Each row is a point on a tangle of strands that fork and nearly touch. The rows are in no order.
Points whose rows are less than 63.8 apart are linked; no others are. Some points are linked to none.
rogun: [6, -1, 39, 21, -20, -19, -5, 7, -20, 7, 19, -4, -17, 1, 3, -16, 0, -14, 17, 11, 7, 40, -3]
Gimu: [0, -4, 16, 6, -3, -18, -17, 18, -29, 13, 27, 2, 11, -20, 30, 2, -1, -8, 22, -1, 4, 25, 26]
tute: [-32, 0, -13, -6, 18, 2, -11, 5, 20, 16, 10, 4, 3, 11, -3, 4, -39, 30, -7, -16, -6, -28, -9]
Fudi: [-22, -27, 7, 2, 21, -1, -8, 20, 20, -2, -7, -4, -20, 2, 25, -3, -13, 31, -21, 3, -10, -24, -25]
sikuf: [-1, 4, 18, 31, 20, -10, 1, 8, -14, 15, 32, 17, 19, 9, 33, -19, 23, 33, 25, -4, 5, 26, 26]
nul: [13, 32, 20, 26, 15, -20, -15, 18, -21, -13, -14, 7, -15, -6, 19, -30, 23, 23, 49, 15, -13, 25, 19]
timif: [-10, -21, -26, 5, -25, 1, -2, -30, 13, 1, 20, -19, 6, 2, -29, 1, 20, -13, -20, 9, -24, 9, -17]
Simi: [-18, -23, -29, 0, -12, 10, -24, -9, 21, -19, 22, 4, 32, 2, -33, -10, -19, -11, -11, -7, -3, -15, -1]
zevuv: [10, 31, -25, 17, 24, -13, -2, -28, -30, 7, 18, -2, 14, 22, -6, 4, -21, 23, -7, -1, -13, 24, -3]
Kage: [-5, 0, -12, 18, 6, -9, -15, 20, -6, 10, 38, 7, -17, 11, 32, -15, -14, 18, -5, 1, 11, -15, 7]
ronul: [-13, -30, 9, 12, -28, 3, -14, 8, 35, -8, 18, -12, -10, 8, -8, 7, 23, 11, 1, 1, -18, -16, -16]
Digi: [18, -14, 37, 20, 2, 9, 15, -3, -32, -13, 0, -1, 26, 4, 1, 15, -15, 0, -10, 4, 6, 34, -2]
Loko: [11, -8, 4, 9, 2, -8, -7, 16, -18, 5, -9, 7, -3, -8, 36, 7, 42, -12, 4, -9, 6, -6, 11]
Kur: [14, -35, 16, -8, -15, 3, 9, 9, -16, -10, 13, 2, 8, -28, 5, 22, 25, -16, -12, 14, 15, -2, -4]
fon: [13, 44, 47, 8, 17, -8, 12, -8, -38, 4, -19, 12, -10, -18, 17, 1, -8, -29, -2, 9, -22, 5, 31]
Fav: [-13, 16, -11, 17, -5, -3, -37, -12, -25, 18, 38, -8, 3, -14, -17, 5, -30, -26, -9, -1, -3, 10, 8]
miz: [-11, 12, -11, -47, -7, 23, 5, 5, 45, 14, -13, -7, 15, -12, -16, 20, -11, -2, 4, -30, 12, -26, 10]
nerig: [-8, -10, 25, 14, -28, -3, -28, 14, 21, -14, 15, -18, -18, 7, -17, 20, 4, 0, 17, -9, -11, 14, -17]
savis: [20, 5, 18, 18, 16, -15, 10, 3, -21, -35, -5, -2, 23, -2, 31, -21, 13, -1, 21, 12, -19, 35, 20]
pofaf: [-33, -9, -6, -27, -10, -26, 5, 17, 14, -23, -2, -19, -30, -1, 0, -7, 4, -1, 6, 13, -14, -24, -23]
zize: [5, 15, 24, 25, 12, 19, -2, -7, -40, 37, 11, 9, 20, -29, 24, -11, -16, -22, -5, 0, -11, 7, 42]
sunev: [24, 3, -4, 19, 6, -16, 1, -10, -20, -23, 1, -12, 29, 13, 36, -6, 2, -9, -8, -4, -30, 28, 15]
latu: [24, -7, -16, -19, 27, -8, 18, 27, -16, 9, -13, 5, -5, -8, 60, -15, 17, 14, 23, 7, 3, 0, 11]
tipo: [7, 24, 9, -3, 2, -11, -12, -7, -3, -1, 14, 3, 2, 20, -10, 20, -46, 20, 8, -8, -4, 13, 0]
Sebu: [-8, 0, -3, 17, 8, -15, -29, 43, -1, -32, -20, -18, -22, -11, 22, 1, 7, 10, 15, 12, -25, -6, -24]
libo: [3, -6, -15, -18, -26, -4, 0, -21, 25, 8, -15, 2, 15, 22, -24, -21, -31, -3, 4, -15, -5, -9, -6]
dofir: [21, 17, -17, -26, 18, 0, 5, 2, 7, -17, -19, -3, -11, 17, 32, 9, -23, 8, -4, -17, -3, -21, 7]
naz: [-15, -27, 9, -18, -11, -12, 10, 10, 4, -14, 13, 9, 9, 6, -14, 1, -21, 18, 2, 0, 22, -16, -13]
Fug: [-6, -34, 12, -25, -14, 10, 18, -6, 8, -16, -7, 17, 24, 0, -20, 10, -4, -2, -14, -5, 33, -19, -3]
gavo: [11, 29, 31, 16, 28, 0, -8, 26, -9, -33, 15, -7, -3, 10, 13, 14, -16, 25, 21, -15, -9, 27, 10]
tifaz: [-11, 19, -43, -9, 23, 14, -24, -34, -8, 11, -4, -5, -4, -6, -40, -5, 2, -48, -12, -8, -5, -11, -9]
luvu: [-11, 6, -16, -2, -5, 21, 6, -35, 4, 5, -23, 3, 18, 3, -15, 2, -25, -39, -37, -18, -7, -9, 2]
Zilu: [-8, -21, -18, 16, -11, -6, -24, 13, 2, -12, 40, -6, 10, 0, 20, 10, 10, -5, -11, -1, -3, -10, -6]
Pasi: [-6, 12, -1, -23, 6, -13, 6, 15, -16, -5, -21, -1, -33, -10, 16, 20, 13, -3, 7, -7, 10, -23, -6]
muduz: [7, -34, -8, -13, -23, 20, 29, -17, 59, 4, 9, 0, -4, 4, -27, 2, 36, 10, 0, 11, 8, -16, 5]
tede: [30, -13, -27, 17, 7, 17, 2, -18, -30, 11, 15, 23, 27, 3, -3, 0, 2, 2, -16, 10, 30, 4, -2]
Buse: [-17, -6, 36, 5, -7, -20, 0, 11, -18, -34, -1, 1, -2, -5, -2, 6, -10, -15, -1, -2, 16, 2, 1]
gar: [-30, 24, 31, 7, 19, -29, 10, 11, 6, -35, -11, -1, 2, 22, -13, 17, -19, 20, 18, -4, -12, 17, -13]
Rasop: [22, -10, 9, 32, 1, -21, -4, 15, -21, -23, -30, 27, 11, -19, 16, -36, 32, -22, 30, 39, 4, 24, 3]
Sizu: [6, 9, 21, 25, -12, -5, -36, 23, 6, -9, 16, -13, -12, 5, 11, 24, -3, -1, 20, -21, -14, 25, -4]
zokaz: [20, 11, -23, 17, 20, -5, -1, -10, -39, 18, 28, -3, 24, 6, 15, 1, 1, 30, 8, 3, -6, 31, 6]
reg: [16, 24, -9, 5, 13, 4, 13, -29, -21, -9, -8, 11, 8, 16, 21, 7, 8, 3, -25, -24, -1, -2, 25]
Laf: [-18, 21, 24, 13, 20, -25, -9, 29, -24, -6, 23, -1, -6, -15, 25, 4, 5, 2, 38, -7, 0, 39, 21]
Bam: [14, -21, 3, -30, -14, 15, 28, -2, 31, -14, -32, -7, -14, 2, -19, 6, 44, 0, 1, 10, 28, -6, -21]
Meza: [-5, -11, -49, -14, -4, 26, -15, -29, 19, 12, 17, -15, -8, -10, -63, -9, 19, -16, 6, 13, -6, -6, -4]
fab: [-27, 12, -3, -22, 6, -11, -3, 14, 27, 22, 9, 7, 19, 6, -22, 20, -41, 22, 15, -15, -16, -18, -8]
reban: [27, -3, -20, -15, 14, -5, 2, 22, -14, -8, 1, -5, -10, 4, 46, -4, -10, 17, 0, 2, -5, -5, 5]
Sur: [15, -20, 17, 15, -11, -16, -3, 6, 5, -15, -2, 5, -10, 35, 4, -7, 3, 18, 6, 4, 7, 10, -17]
gub: [24, 28, 25, 38, 6, 13, 1, -23, -21, 0, 6, 3, 16, 15, -1, -5, -27, 6, -15, -6, -13, 30, 17]
busu: [8, 4, 38, 17, -9, 13, 4, -19, -6, 7, -22, -1, 9, 12, -19, 0, -48, -17, -13, -4, -15, 14, -5]
tezur: [-19, -3, 14, 24, 29, -13, -15, 46, 3, -24, -3, -17, -27, 0, 32, -5, -12, 25, 5, 13, -19, 16, -30]
suri: [-2, 25, -22, -11, 10, -3, 3, -27, 2, 27, -8, 20, 22, 20, -42, -5, -44, 12, 3, -7, 4, -4, -8]
luner: [10, -26, 28, 12, -12, -3, -11, 15, -28, 17, 10, 9, 17, -32, 24, -8, 11, -25, 14, 14, 6, 22, 17]
Bufun: [10, -2, -21, 22, 8, 10, -15, -29, -29, 9, 7, 11, 22, 10, -32, -8, -11, -2, -13, 7, 6, 15, -14]
kozel: [11, -7, 36, 31, 17, -3, 9, 6, -21, -25, -15, 20, 24, -18, 23, -40, 16, -20, 23, 27, -6, 32, 24]
rorid: [-8, 34, 33, 6, 13, -29, 5, 1, -25, -11, -12, 10, -23, 12, 1, 13, 2, 10, 11, -1, 0, -4, 5]
firi: [-10, -2, 30, 30, 23, -21, 5, 4, -9, 2, 6, 20, 17, 3, 29, -21, 42, 16, 44, 11, -4, 38, 24]
bele: [-7, -29, -4, 14, -4, -14, 1, 26, 6, -15, 44, 6, 11, -12, 31, 10, 27, -11, -3, 16, 15, -21, -13]
boniz: [7, -21, 29, 20, -37, -4, -2, -3, -15, 10, 17, -11, -9, -10, -8, -10, 8, -22, -5, 17, -1, 25, -13]
dimi: [12, -13, -21, 14, 1, 22, -8, 4, 16, 5, -1, 13, 1, 18, 14, 16, 28, 13, -23, -20, 25, -29, -4]
feb: [7, 48, -2, -3, 24, -9, 11, -25, -12, 12, 1, 14, 3, 19, 10, 31, -5, 4, -18, -16, -19, -9, 18]
rugu: [35, 4, 32, 22, -5, 6, -27, 6, -13, -10, -3, -2, 4, 6, 11, 16, -10, -2, 11, -15, -15, 15, 10]
tofa: [14, 3, 11, -14, -6, 1, 5, -1, -20, 5, -23, -2, -13, -13, 22, 14, 18, -20, -9, -13, 16, -1, 11]
nud: [-2, -8, -13, -25, -8, -5, 14, -2, 35, 11, -24, 0, 7, 26, -10, -9, -18, 32, 10, -16, -6, -12, -17]
dapef: [-7, 22, 8, -27, 7, -16, 6, -7, 8, 11, 1, 17, 23, 20, -24, 22, -49, 16, 9, -7, -5, -1, 1]
Sura: [17, -2, -3, -15, 33, -6, 12, 17, -22, -11, -28, 19, 4, -26, 43, -22, 26, 6, 38, 22, 9, 0, 32]
rit: [-13, 13, -26, -26, -9, 44, 6, -28, 40, 24, -22, -18, 28, -25, -54, -5, 1, -43, -10, -15, -9, 0, 11]
mide: [-23, -26, -17, -15, -12, 15, 3, 0, 39, 9, 8, -13, 5, 3, -16, 13, 18, 20, -6, -11, -15, -24, -13]
serob: [7, 15, 3, 45, 3, 16, -18, -27, -24, 18, 2, -2, 14, 9, -22, -1, -21, -13, -17, -4, -12, 23, -6]
tuvut: [14, -14, 26, 14, 2, -14, 29, -7, -37, -6, 0, 10, 13, 10, 5, 8, 10, 15, -11, 2, 16, 18, -3]
Dabe: [5, -30, 8, -30, -35, -5, 4, 7, 14, -11, 17, -6, -32, -16, -19, -3, 3, -6, 12, 22, 11, -12, -6]
dera: [7, -16, -9, -14, -12, -2, 23, 10, 17, -28, -33, 2, -25, -12, -14, -3, 43, -8, 1, 31, 26, -17, -27]
Vik: [-8, 15, 47, 11, 15, 2, 13, 2, -41, 12, -5, -2, 11, -31, 30, -13, -12, -31, -2, 5, -19, 11, 38]
nakoz: [8, 20, -32, -13, 18, -8, 13, -33, -20, 4, -1, 9, 23, 18, -17, 6, -36, 14, -14, -2, 0, 8, -1]
moni: [16, 10, 9, 21, 0, -19, -12, 20, -33, -22, -35, 12, -20, -7, -4, -5, 17, 12, 22, 15, 5, 7, -8]
Bab: [-8, 33, 35, 16, 19, -8, 7, 21, -3, -40, 0, -1, -8, 9, -7, 18, -15, 9, 21, -14, 3, 47, -5]
fetop: [-26, 0, -20, 6, 14, 9, -17, 11, 5, 21, 26, 3, -22, 3, 18, 1, -14, 24, -24, -8, 6, -40, -2]
Veva: [-28, 9, 1, -25, 15, -4, 3, 25, 11, 5, -32, -12, -44, -10, 13, 18, 15, 17, -5, -2, -3, -37, -22]
kaga: [17, 23, 41, 9, 0, -13, -7, -1, -23, -22, -31, 1, -22, -5, -4, -10, -32, -30, 7, 18, -20, 15, 4]
rako: [-29, -3, 29, -15, -4, -27, 8, -3, -8, -18, 3, 11, 2, 4, -22, 4, -33, 1, 1, -9, 15, -14, 3]
dis: [-3, 29, -10, 16, 5, -13, -16, 25, -28, -25, -36, 20, -29, -24, 0, 2, 8, 15, 16, 17, 9, -18, 6]
lusep: [-9, -12, -18, 30, -13, 4, -31, -4, 4, -15, 27, -7, 20, 9, -10, 5, -12, -6, -10, -12, 1, 6, -2]
Zute: [5, 19, -7, 7, 33, -11, -6, 32, -30, -23, -27, 16, -11, -24, 29, -12, 19, 25, 29, 18, -2, -11, 16]
tal: [-20, 24, -34, -17, 3, 30, -6, -34, 16, 19, -21, -5, 14, -7, -40, -11, -13, -50, -24, -13, 10, -7, 0]
gatu: [15, -4, -1, -5, -17, 6, -10, -21, 0, 12, -8, -7, 3, 4, -14, 25, -13, -7, -10, -15, -22, 6, -6]
ruti: [-8, 11, 7, -22, 1, -19, 15, -9, 11, -13, -49, 3, -14, 20, -7, 10, 11, 1, 4, -17, -2, -9, -14]
lativ: [-11, -22, -22, -22, -15, 19, 37, -4, 75, 4, -3, -6, -3, 9, -16, -18, 37, 9, -3, 9, 32, -14, 4]
Tegam: [-34, -5, 18, 16, 2, -31, -1, 32, -19, -31, 18, 5, -14, -7, 10, -7, 12, 1, 9, 12, 18, -11, -2]
sote: [9, 3, 41, 0, -15, -11, 2, -6, -13, -11, -18, -14, -2, 1, -14, 5, -38, -20, 1, 9, -17, 24, -18]
rola: [-11, 6, -7, -35, -3, 13, 12, 6, 38, -11, -44, -22, -7, 5, 8, 16, 18, -13, -5, -20, 27, -10, -5]
Tava: [14, 4, -5, 25, 6, -9, -5, 4, -17, 11, 39, 19, 3, 9, 28, -31, 4, 24, 8, 3, 18, 1, 26]
Zufe: [-10, -9, -4, -15, -18, -32, -2, 6, -2, -17, 10, -16, -17, 5, 11, -5, -18, -6, 6, 8, -8, 5, -15]
Lile: [-22, -13, -18, -19, -19, 10, -2, -8, 38, 0, 10, -2, 38, -10, -43, 1, -6, -8, 1, -22, -24, -16, 9]
Peb: [15, -29, 14, -8, -33, 16, -1, -17, 10, 5, -7, -8, -2, -2, -27, 17, 10, -3, -2, -3, -12, 3, -14]
nomim: [9, 17, -11, -11, -12, 23, -11, -24, -10, 45, 3, 1, -13, -16, -25, 24, -2, -14, -13, -14, 16, -6, 6]
vetut: [-10, 22, 24, -16, 3, -17, 25, -28, 0, 1, -41, 7, 4, 19, -10, 17, -11, -19, -15, -13, -16, -1, 0]
goba: [5, 18, 16, 22, 7, 29, 16, -17, -25, 20, -21, -2, 6, -4, 20, 6, -6, -39, -38, -12, -12, -6, 20]
losu: [0, 8, 5, -35, -16, 0, 10, -21, 24, 21, -20, -8, 8, 1, -31, 31, -15, -15, 1, -8, -30, 3, -15]
Ranu: [6, 36, 16, 38, 14, -12, -20, 29, -14, -30, -22, 7, -25, 7, 4, -10, 18, 31, 31, 11, -1, 16, -1]
basif: [-22, 2, 18, 28, 19, -23, 6, 33, -8, -36, 24, 0, -9, 15, 29, -17, 1, 23, 9, 7, 16, 8, 0]
leba: [21, 37, 25, 3, 8, -28, -12, 15, -23, -30, -10, 0, -20, -12, 12, -15, -22, -6, 27, 15, -15, 16, 19]
Nesa: [-7, -10, 10, -38, -27, 0, 7, 4, 29, 9, -9, -10, -41, 0, -24, -5, 0, 9, 17, 5, 3, -23, -9]
Runaz: [-35, -4, -10, -52, -4, 1, 35, 12, 50, 1, -21, -23, -9, -12, -8, -4, 14, 3, 3, -4, -1, -27, -3]
Mugo: [25, 24, -8, 27, 24, 13, -28, -9, -23, 8, 27, 11, 25, -3, 21, -12, 0, 13, 3, -16, -17, 13, 43]
safa: [-18, 7, -18, -18, -10, 21, 4, -17, 28, 26, -11, -1, 45, -21, -59, -1, -10, -29, 0, -13, -28, -5, 3]
fetiz: [3, -18, -34, -12, -6, 20, -20, -8, -3, 10, 27, 8, 3, -2, -35, 3, -19, 16, 1, 6, 25, -18, -12]
Buvul: [12, -4, -32, -14, 11, 11, 11, -9, -26, 9, 16, 13, 7, 1, 3, 5, -8, 9, -20, -1, 47, -8, 7]
zavo: [13, -15, -5, 4, -32, 4, -14, -16, -17, 20, 17, -12, -3, -21, -2, -6, 0, -34, -13, 5, -6, 6, 5]
bot: [-24, -21, -21, -4, 14, 19, -9, 11, 40, 15, 3, 10, 7, 10, -2, -24, -31, 29, -20, -11, -7, -34, -16]
beli: [3, 54, 43, 5, 26, -25, 5, -8, -20, -11, -1, 14, -10, 7, 8, 22, 0, -10, 0, 4, -19, 0, 25]
Zoke: [9, -43, 6, -17, -34, 21, 10, -9, 40, 1, 10, -6, -1, -3, -45, 8, 18, 5, 11, 12, -9, -3, 8]
gizen: [-29, -17, -38, -2, 5, 32, -13, -1, 49, 23, 17, 0, -16, 4, -19, -34, -5, 19, -14, -5, 0, -39, -8]
siger: [23, -30, 19, 12, -9, 23, 6, -6, -26, 3, -8, 1, 29, -5, -4, 10, -21, -14, -25, 9, 5, 10, -14]
suk: [-1, -19, -52, -28, -1, 38, 12, -20, 38, 22, 10, -16, 0, -10, -60, -7, 19, 4, 12, 9, -3, 1, 18]
Dun: [-5, -14, -35, -40, -12, 36, 12, -11, 39, 19, 5, -22, 0, -14, -35, 9, 7, 7, -1, 1, 19, -11, 10]
lele: [-9, 2, 4, 20, -6, 23, 0, -25, -19, 9, -11, -10, 15, -6, 1, 15, -10, -44, -40, -14, -24, -4, 0]
ran: [-33, 10, 11, 0, 7, -31, 1, 23, -2, -23, -24, -6, -22, 7, -10, 7, -5, 28, 18, 13, -11, 0, -31]
ruto: [5, 12, -25, -30, 4, 13, 3, 3, 16, 1, -24, -19, -9, 8, 23, 25, -1, -5, -10, -21, 22, -9, -3]
lika: [10, -6, -27, 18, 15, -5, -5, -17, -37, 27, 30, 13, 40, -12, 17, -21, 4, -3, 6, 13, 3, 31, 19]
pek: [-1, 16, 13, -3, 11, -17, 2, 5, -14, -3, 4, 1, -14, 18, 11, 16, -20, 27, 6, -5, 0, -7, 0]
giz: [19, -27, -7, -12, -10, 0, 11, -6, 16, -8, -19, 4, 1, 33, 5, -2, 1, 22, -4, -4, 8, -13, -23]
nolut: [1, -29, 1, -9, -2, -10, 8, 36, -10, -13, 15, 4, -6, -22, 23, 10, 29, 1, 6, 24, 19, -19, -17]
Fafo: [15, -17, 45, 19, -12, 10, -9, 22, -34, 0, -3, -7, 1, -32, 12, -5, -18, -32, 10, 18, -5, 18, 5]
risuk: [11, 18, 51, 29, -2, -3, 1, 11, -22, 0, 12, -2, -9, -7, 10, -20, -16, -16, 27, 4, 6, 60, 11]
bekad: [-23, 0, 7, 13, 23, -11, -15, 31, 6, 2, 16, -16, -22, 7, 35, 0, -26, 30, -14, -2, -24, 5, -18]
mov: [11, -6, 23, 29, 15, -16, -6, 20, -23, -6, -8, 20, 8, -11, 31, -5, 46, 3, 27, 3, 2, 11, 14]
Tem: [12, 48, 13, -15, 15, -3, 24, -30, -9, 17, -25, 12, -3, 14, 8, 28, -11, -22, -25, -8, -13, 5, 15]
Sumut: [23, -6, 33, 28, -14, -5, -14, 10, -18, -13, -18, 8, -20, 12, -3, -2, 24, 5, 18, 6, 8, 10, -13]
Gepi: [-31, -20, 10, -1, 13, 0, 10, 21, 31, -4, -8, 4, -31, 9, 15, -13, 23, 23, -21, 6, 7, -38, -27]
vonur: [-13, 0, -35, -25, -22, 10, 9, -25, 37, 19, -9, -1, 11, 6, -43, -34, -8, -10, -3, -12, 7, -9, -3]
giga: [12, -15, -22, -26, -25, 30, 14, -19, 31, 7, 4, -13, -5, -14, -19, 6, 16, -20, -16, 8, 29, 1, 7]
vuri: [6, 0, -19, 13, 6, 9, -9, -10, -4, -8, 2, 13, 8, 27, 12, 6, 0, 15, -18, -21, 7, -19, 9]
dova: [22, -7, -27, 8, -11, -13, -1, -13, -15, 7, 4, -8, 10, 8, 35, -8, 12, -14, -9, -5, -19, 17, -2]
kup: [8, 16, 4, -5, 18, -14, 14, 5, -6, -21, -44, 3, -33, 26, 14, -7, 5, 23, 2, -1, -6, -17, -14]
Pud: [23, 40, 34, 18, 3, -3, 1, -6, -24, -2, 19, -1, -1, 4, 6, -7, -27, 0, 5, -2, -11, 45, 22]
Besen: [0, -8, 12, 25, -1, -19, -26, 30, -4, -20, 4, -13, -7, 2, 33, 6, 17, 0, 18, -7, -19, 11, -5]
Zuget: [-20, 16, -37, -46, -2, 30, 5, -1, 58, 22, 0, -21, 3, -22, -27, 6, -4, 0, 5, -13, 11, -19, 21]
dopod: [-37, -29, -11, -38, -1, 0, 23, 18, 39, -9, 6, -22, -17, -13, 2, -6, 0, 7, -7, 11, -10, -29, -15]
pumo: [7, -3, -12, 29, -15, -19, -6, 21, -14, -18, -25, 26, -10, -25, 3, -23, 45, -21, 18, 40, 15, -4, -8]
nas: [-17, -33, -31, -5, 1, 5, 9, 1, 26, 0, 23, -13, 1, 6, 7, 8, 19, 16, -24, 12, -6, -23, -27]
Lupum: [-14, 7, -19, -18, -8, 5, -8, -23, 3, 33, 16, 11, 4, 0, -53, 1, -29, 6, 2, -5, 17, -15, -2]
varu: [33, -17, -10, -26, -18, 19, 14, -8, 20, 5, -32, -8, -6, 14, -2, 11, 16, 3, -6, -4, 23, 2, -23]
sases: [12, -14, -35, -10, 7, 10, 12, 10, -12, 26, 28, 13, -5, -6, 21, 1, 11, 20, -11, 10, 43, -13, -7]
vuma: [-10, -23, -37, 0, -19, 14, -7, -21, 26, 10, 29, -4, 3, 4, -49, -14, 17, 7, -1, 13, -8, -8, -14]
ziz: [29, 18, 17, 27, 13, 5, -21, 9, -6, -12, 16, -1, 13, 13, 28, 4, 1, 23, 14, -17, -17, 23, 25]
duv: [0, -14, 40, 9, -26, -3, 8, -19, 12, -4, -28, 5, 19, 24, -34, -15, -26, -5, 0, -11, -9, 10, -13]
lopor: [5, -12, -32, 9, -25, -13, -2, -18, 6, 8, 11, -16, -5, 16, 13, -6, 24, -6, -15, 5, -16, 10, -21]
kagu: [29, 50, 39, 3, 16, -16, 6, -2, -21, -23, 7, -1, -5, 2, 11, -27, -13, 10, 22, 7, -15, 32, 27]
vevak: [-12, 10, -47, -15, 7, 20, -4, -17, 30, 17, -17, 11, 17, 15, -38, -26, -3, 1, -3, -21, 22, -22, -5]
tiru: [-31, 7, -6, -30, 6, -10, 7, 7, 23, 19, -9, -13, -24, -1, 8, 24, 0, 12, -6, -12, -18, -28, -15]
ged: [-19, -4, 11, 28, 8, -6, -2, 33, 21, -23, 26, -7, -14, 29, 18, -12, -21, 24, 4, -5, 12, 26, -16]
lelos: [10, -15, -24, -3, -1, 23, 3, 13, 30, 6, 6, -8, -11, 1, 37, 16, 43, -3, -15, -8, 23, -23, -7]
Lape: [-25, 7, 2, -44, -8, -13, 15, -6, 17, 12, -13, -14, -1, -4, -17, 34, 6, -5, 3, -14, -18, -14, -9]
Pokop: [-29, 11, -18, -44, -1, 15, 21, -6, 60, 5, -27, -38, 2, 3, 3, 4, 16, 6, -6, -12, 22, -11, 1]
Mir: [11, 25, 20, 22, 17, 10, 20, -33, -31, 5, -15, 7, 14, 8, 31, -12, 12, -17, -31, -15, -16, 8, 29]
fular: [-24, 15, -43, -10, 19, 3, -12, -5, 30, 36, -5, 9, 16, 11, -33, -28, -13, 13, 7, -19, -13, -30, -15]
goga: [9, -26, -26, -6, -8, 12, 16, 11, 16, 29, 44, 4, -25, -16, 10, -1, 25, 10, -10, 26, 31, -21, -12]
rirak: [4, -32, -4, 17, -1, -4, -9, -5, -18, 38, 29, 17, 38, -19, 25, -14, 9, -17, 18, 17, 8, 33, 19]
Gugu: [5, -32, 19, -10, -13, 10, 10, -4, -20, -14, 2, 7, 20, -12, -8, 22, -12, -16, -24, 0, 19, -6, -4]
rugi: [-17, 21, -31, 2, 8, 0, -17, -27, -25, 11, 16, -2, 7, -14, -18, 5, -17, -38, -25, -3, -5, -9, 3]
rizaz: [19, -28, -16, -18, -31, 2, 4, 6, 6, 16, 42, -3, -27, -14, 3, -5, 11, -5, 2, 31, 21, -8, -3]
dusof: [-6, -33, -25, 4, 8, 20, 2, 21, 30, 11, 17, -7, -13, -7, 34, 14, 31, 9, -35, 11, -5, -30, -25]
rur: [16, -16, -24, -16, -27, 26, -3, -22, 2, 12, 6, -10, -3, -16, -17, -6, -10, -31, -22, 8, 12, 1, -4]
kosug: [15, 19, -6, 24, 21, 18, -18, -17, -38, 16, 18, 18, 20, -15, 7, -7, -3, -16, -16, -11, -5, 4, 42]
vises: [10, -11, 3, 4, -19, -13, 3, 10, -12, -25, -32, 7, -17, -21, -8, -1, 48, -24, 5, 19, 12, -7, -13]

A fork is a point with three links. Follow the links from the first point to the second and name the forks in between, in order.
Buse; reg -> Gugu, tal
nolut; dimi -> tal, reg
dapef; ronul -> ziz, Sizu
Loko; dusof -> tute, dapef, ziz, Sizu
Fafo; dimi -> luner, suri, dapef, ziz, Sizu
nerig; tute -> Sizu, ziz, dapef
Rasop; leba -> Dun, Pud
Sur; gub -> giz, Dun, Pud
Sizu; rorid -> ziz

Follow the links from the first point to the second, and from the first to the third. Name the last point that the two ways share.
suri; ran; Sebu -> ziz
fetiz; firi; lelos -> dapef
tipo; Sebu; dimi -> Sizu
Kage; lika; Mugo -> dapef
bekad; kup; Laf -> Sizu

Name the points in between on the shortest way along the links from the first point to the second, in order.
naz; rugu -> Fug, Gugu, Kur, nolut, bele, Zilu, lusep, Simi, Lile, safa, rit, tal, luvu, lele, goba, Mir, reg, vuri, dimi, lelos, dusof, nas, mide, ronul, nerig, Sizu
Meza; sote -> suk, Dun, giga, rur, zavo, boniz, rogun, risuk, Pud, kagu, leba, kaga
moni; Zufe -> dis, Zute, Sura, latu, reban, dofir, ruto, rola, Pokop, Runaz, dopod, pofaf
risuk; vonur -> rogun, boniz, zavo, rur, giga, Dun, suk, Meza, vuma, timif, lopor, dova, sunev, savis, kozel, Rasop, pumo, vises, dera, Bam, varu, giz, nud, libo
